Points on a hilly landscape, in no order, each with its height.
From any point a climber takes the steepest step (rise divided by distance) to one of its 6 nearest points. It stops when none of these is higher. Distance is the straight distance between rows; heights are no part of it.
Z480: [ 68 159 174 132  43 120  75 162 109 149 131  63 107 163 178 108 153 159
 122 126]  h=199
Z660: [122 128 150 130 135 111 122 125 174 118 130  98 119 154  70 189 162 140
 120 104]  h=539
Z795: [ 83 165 177 108 108 108 126 153 119 112 116  73 110 169  90 170 173 119
 138 124]  h=518
Z604: [142 120 124 150 128 139  93 109 209 121 157 120 130 125 119 153 130 139
  85 124]  h=254
Z607: [123 145 170 200 133 123  78 140 162 104 101 133  94 148  95 169 149 155
  76 134]  h=497
Z420: [143 146  56 116 164 138 163 193  90 185 142 129 113 108 157  81 102  49
 121 120]  h=480
Z716: [117 135 176 182 132 107 104 148 141  93 103 115  90 152  86 168 155 164
  83 129]  h=515
Z351: [131 107 106 140 124 134 146 143  91 162 122 172 143 102 158  82  85  78
 123 174]  h=275
Z216: [154 103 120 125 100 152 126  89 162 112 144 147 153 106 139 105 110 149
 105 144]  h=365
Z868: [156 105 115  92 146 122 151  80 112 112 126 156 147 110 140 119 127 184
 169 118]  h=306
Z847: [159  91 117 122 122 127 152  90 119 107 120 171 158 102 144  97 100 171
 136 145]  h=434
Z139: [167  95 117 108 128 129 143  91 128 110 137 155 151 106 137 113 116 182
 147 131]  h=348
Z435: [139  98 108 143 116 129 169 126 113 140 104 183 142 106 156  88  68 122
 129 171]  h=439
Z699: [151 123 116  75 145 112 124  85 126 121 152 124 157 123 119 140 152 156
 174 100]  h=31
Z979: [122 111 122 112 117 158 139 158  57 141 140 160 146 118 126  91 117  39
 135 155]  h=52
Z163: [ 93 169 207 144  88 122 104 177  87  93 119  78 110 169 124 138 182 164
 131 101]  h=303
Z383: [127 115 124 127 102 163 127 129  91 138 142 161 144 108 143  80 102  65
 123 174]  h=161
Z933: [129 100  95 153 150 111 184 141 119 161 103 171 133 107 157  95  66 115
 126 151]  h=475
Z105: [162  95 111 116 122 139 118  88 163 100 153 144 150 114 125 128 124 171
 115 125]  h=302
Z518: [ 95 148 166 126 135 113 117 137 141 109 123  88 105 167  67 177 178 132
 129 119]  h=538
Z958: [ 93 149 148  94 121 108 127 133 138 137 133  77 115 163  82 180 172 115
 150 111]  h=442
Z196: [157 100 116 107 144 126 164  92 110 111 114 165 146 107 146 102 107 186
 166 127]  h=403
Z905: [141  87 111 135 136 119 177 103 116 126 103 177 145 108 148  96  83 161
 149 147]  h=496
Z500: [157  81 115 128 109 141 149  87 127 117 128 166 150 101 151  94  86 155
 126 154]  h=425
Z205: [103 127 164 133 144 114 116 130 150  96 120  94 104 156  64 177 165 146
 115 117]  h=544
Z376: [165  97 112 106 131 133 134  85 148 110 150 142 150 109 125 128 128 184
 136 115]  h=247
Z159: [163 113 117 118 112 141 119  91 173 109 157 140 153 108 139 120 124 159
 110 125]  h=351
Z221: [139  97 104 152 165 107 187 116 109 133  83 176 140 112 154 107  79 161
 164 134]  h=488
Z668: [138 127 127 102 144 113 112 105 158 120 153 104 140 142  80 170 156 142
 135  95]  h=401
Z405: [131 126 139 119  84 197 114 115 100 109 157 149 155 113 139  85 124  57
 127 152]  h=276
Z673: [138 136 129 141  93 185  80 107 175 108 173 128 141 113 161 110 125  94
  90 132]  h=260
Z434: [131 108  78 164 165 106 207 145 126 167  94 147 129 110 157 105  63 113
 131 133]  h=414
Z106: [146 118 117  94 147 111 126  95 162 124 156 110 147 135  95 175 155 152
 151  95]  h=158
Z217: [147 110 125 125  87 161 128 108 118 119 139 161 155 106 171  78 100 106
 118 167]  h=301
Z780: [152 108 107  98 154 121 158  95  94 117 110 162 141 104 137 104 114 177
 178 124]  h=337
Z941: [ 84 165 144  90  75 108 122 127 133 162 123  71 116 161 114 164 158  90
 139 147]  h=64
Z262: [124 117  78 142 185 104 191 120 101 141  67 146 124 116 143 115 100 147
 203 119]  h=596
Z749: [ 88 165 196 139 118 114 118 164 104  94 109  85 101 174  97 154 174 152
 129 113]  h=489
Z426: [144 136 128 151 116 166  76 110 190 107 161 129 123 115 146 135 122 107
  84 126]  h=170
Z97: [154 102 121 120 134 133 113  96 192 110 162 130 145 118 108 144 131 160
  98 116]  h=210
Z130: [136 113 102 107 164 112 172  94  85 121 101 166 141 114 148 108 119 172
 198 124]  h=241
Z856: [151 121 132 128  84 179  98  99 164 112 165 148 152 101 153  98 117 108
 101 146]  h=383
Z773: [107 138 182 149 129 119 122 149 132  90 110  95  92 164  78 174 169 160
 113 119]  h=532
Z965: [ 63 166 177 122  39 118  92 157 118 143 120  68 105 164 169 118 160 146
 123 134]  h=211
Z339: [134 118  82 157 149 116 174 154 106 185 110 154 128 109 166  99  65  86
 109 147]  h=333
Z967: [122 147 186 192 121 120  92 150 133  87 100 116  91 154  88 159 163 176
  80 132]  h=491
Z332: [113 161 168 211 122 143  39 145 148 107 109 137  99 141 132 168 115 124
  70 134]  h=378
Z889: [131 162 139 159 107 181  61 118 175 108 173 108 132 125 152 132 117  82
  80 106]  h=68
Z494: [ 78 162 166 105 111 111 121 134 123 128 119  75 111 171  90 166 169 108
 146 127]  h=481
Z937: [100 160 210 150 104 114 111 173  82  82 117  85 112 175 111 149 180 180
 121 109]  h=519
Z948: [128 103  79 157 163 104 196 132 114 148  84 168 128 110 153 106  68 131
 145 133]  h=479
Z707: [126 127 160 165 142 124  99 127 193 110 124 117 106 143  83 178 145 149
  81 120]  h=631
Z206: [121 103  86 145 182 106 193 113 100 130  72 162 123 112 137 115  87 161
 193 124]  h=452
Z340: [ 65 159 185 132  48 117  73 167 103 139 132  72 115 166 180 118 162 157
 127 118]  h=192
Z509: [128 141 119  63 126 101 119 111 134 156 157  95 156 133 106 163 164 107
 168 108]  h=249
Z246: [ 70 176 176 103  80 115 120 148 122 137 107  72 104 169 117 150 164 112
 133 142]  h=356
Z902: [114 125 159 150 146 117 115 132 166 106 121 110 114 158  74 185 156 149
  98 125]  h=554
Z672: [ 79 168 199 130  68 121  95 178  78 105 125  74 112 170 142 131 169 152
 138 107]  h=173
Z728: [126 106  85 157 168 110 198 132 108 148  82 168 133 109 158 103  72 143
 163 132]  h=476
Z531: [157 106 119  92 147 122 133  83 153 106 154 127 148 118 102 146 143 166
 147  98]  h=26
Z816: [159 103 114 109 127 128 123  89 177 113 165 129 150 120 111 145 136 157
 118 109]  h=237
Z470: [135  93 101 153 150 113 188 119 105 143  90 179 137 106 156  98  71 146
 146 143]  h=562
Z556: [157 148  52  88 194 150 157 193  75 155 141 115 103 117 133  80 117  70
 136  87]  h=344
Z57: [136  98 101 146 138 124 174 145 104 162 111 165 132 108 161  88  66 102
 115 175]  h=432
Z794: [144 125 134 125  81 179 109 105 114 109 149 151 154 110 157  84 108  91
 113 171]  h=315
Z877: [128 151 183 210 121 120  72 148 133  94 100 133  86 144 100 168 144 167
  73 132]  h=478
Z369: [133 128 140 165 140 137  92 124 202 118 139 117 115 124 101 162 140 139
  82 118]  h=413
Z807: [132 120 133 137 148 123 105 116 188 114 139 108 127 148  77 178 154 152
 103 106]  h=533
Z885: [116 144 128  74 131  99 124 108 139 148 148  90 140 139  91 171 175 113
 159 110]  h=79
Z391: [132  99  81 159 152 116 194 143 115 161  88 163 127 111 157  99  62 124
 128 143]  h=467
Z981: [128 128 150 184 140 126  90 136 179 112 117 121  99 143  91 176 135 148
  79 126]  h=523
Z144: [135 117  93 102 163 135 138 194  63 172 146 145 114 118 127  97 109  51
 131 124]  h=252
Z21: [119 125 164 169 152 120 106 135 170  97 111 107 104 152  72 179 159 151
  87 118]  h=556
Z959: [149 141 104  57 134 101 125  99 117 142 160 112 159 124 122 144 172 138
 185 100]  h=135
Z653: [122 117 108 127 142 144 142 172  67 163 137 158 133 108 140  85  90  37
 133 156]  h=575
Z789: [124 135 129  86 140 111 123 109 150 132 150  97 136 142  81 181 174 133
 151  96]  h=231
Z655: [153 103 121 128  89 160 118  92 165 107 147 154 158 103 157 104 115 141
 107 147]  h=377
Z324: [137 130  99  86 154 109 157 100  76 133 102 153 137 107 149 112 143 169
 202 118]  h=138
Z659: [139 128  97 107 175 106 172 104  73 127  82 162 128 108 153 103 124 169
 207 124]  h=196
Z498: [161 100 120 119 120 141 140  85 146 110 143 162 152 112 140 109 111 167
 127 138]  h=485
Z147: [146 132  74  93 189 149 147 195  65 163 154 131  98 118 123  89 117  65
 126 105]  h=341
Z871: [137 140 134 127  79 187  92 110 147 103 168 132 149 111 158  91 125  81
 101 139]  h=324
Z274: [127 126 137 108 146 106 118 116 164 121 148 100 129 150  72 176 166 136
 137 104]  h=504
Z703: [153 119 124 137 108 168  96  93 191 106 157 130 148 106 143 118 121 135
  94 131]  h=555
Z783: [129 139 139 169 127 156  68 123 200 122 147 124 112 135 131 148 122 111
  72 125]  h=154
Z528: [116 141 151 101 140 107 114 122 146 128 140  91 128 152  73 189 175 127
 142 107]  h=444
Z170: [126 108 122 128 113 147 142 143  85 147 129 170 138 104 155  81  95  68
 124 177]  h=141
Z349: [149 137 110  69 151  96 140  91  86 138 122 146 148 111 151 110 159 162
 198 109]  h=72
Z331: [111 144 190 166 141 111 113 157 121  88 105 106  97 165  77 162 172 169
  98 121]  h=511
Z129: [138  97  99 153 139 119 184 135 109 153 101 166 135 102 162  92  62 118
 125 156]  h=490
Z650: [117 159 115  67 107  98 120 102 127 174 142  84 143 144 102 170 165 102
 156 123]  h=540
Z239: [135 109 100 144 130 129 168 154 101 168 119 162 137 103 172  94  67  82
 119 164]  h=370
Z945: [144 137 118  54 133 107 117  96 133 143 154 112 154 125 110 161 170 133
 171  91]  h=105
Z172: [145 103 114 132  93 142 145 117 119 132 129 178 149 105 163  85  86 111
 115 179]  h=368
Z768: [127 138  74 130 155 126 162 181  86 186 128 137 118 108 159  84  91  49
 118 134]  h=332
Z565: [148 134 128 136  97 172  78 104 192 109 169 126 138 118 155 120 120 104
  91 131]  h=297
Z441: [148 144  60  89 181 147 155 193  68 167 146 119 102 112 136  79 116  64
 137 107]  h=361
Z891: [126 148 153 196 135 142  61 140 182 118 121 130 102 137 116 167 136 132
  69 125]  h=385
Z318: [ 66 167 189 119  67 125 100 159 111 126 112  72 104 163 143 129 162 135
 132 129]  h=250
Z790: [ 94 152 145  96 119 106 131 129 131 142 135  71 119 163  87 182 167 102
 154 114]  h=455
Z300: [ 66 173 190 124  61 124  90 177  98 124 114  69 108 176 149 125 164 153
 135 121]  h=212
Z903: [136 132  82 112 170 135 150 186  76 180 142 133 115 114 136  90 104  38
 126 126]  h=342
Z964: [129 137  93 108 176 101 174 102  71 131  82 157 126 106 153 103 138 159
 215 125]  h=193
Z39: [126 160 147 181 121 163  52 141 193 123 137 119 110 131 144 146 125  92
  72 115]  h=550
Z310: [132 142  60 137 166 122 174 176 102 190 130 137 117 104 170  85  85  59
 108 135]  h=316

For each start below, name the point where the climber stops.
Z163 | Z707
Z246 | Z707
Z106 | Z707
Z699 | Z470
Z324 | Z470
Z349 | Z470
Z790 | Z707

Call two points neighbours if one is among the 6 nearest of the other. Go from one point of each pair to the other, from neighbour to neighbour, staying as high as possible. Name the lowest point that can't be avoided.
Z470 / Z420 | Z768
Z650 / Z707 | Z790
Z707 / Z39 | Z369
Z262 / Z703 | Z655
Z262 / Z707 | Z604
Z470 / Z262 | Z221
Z262 / Z498 | Z847
Z653 / Z420 | Z903
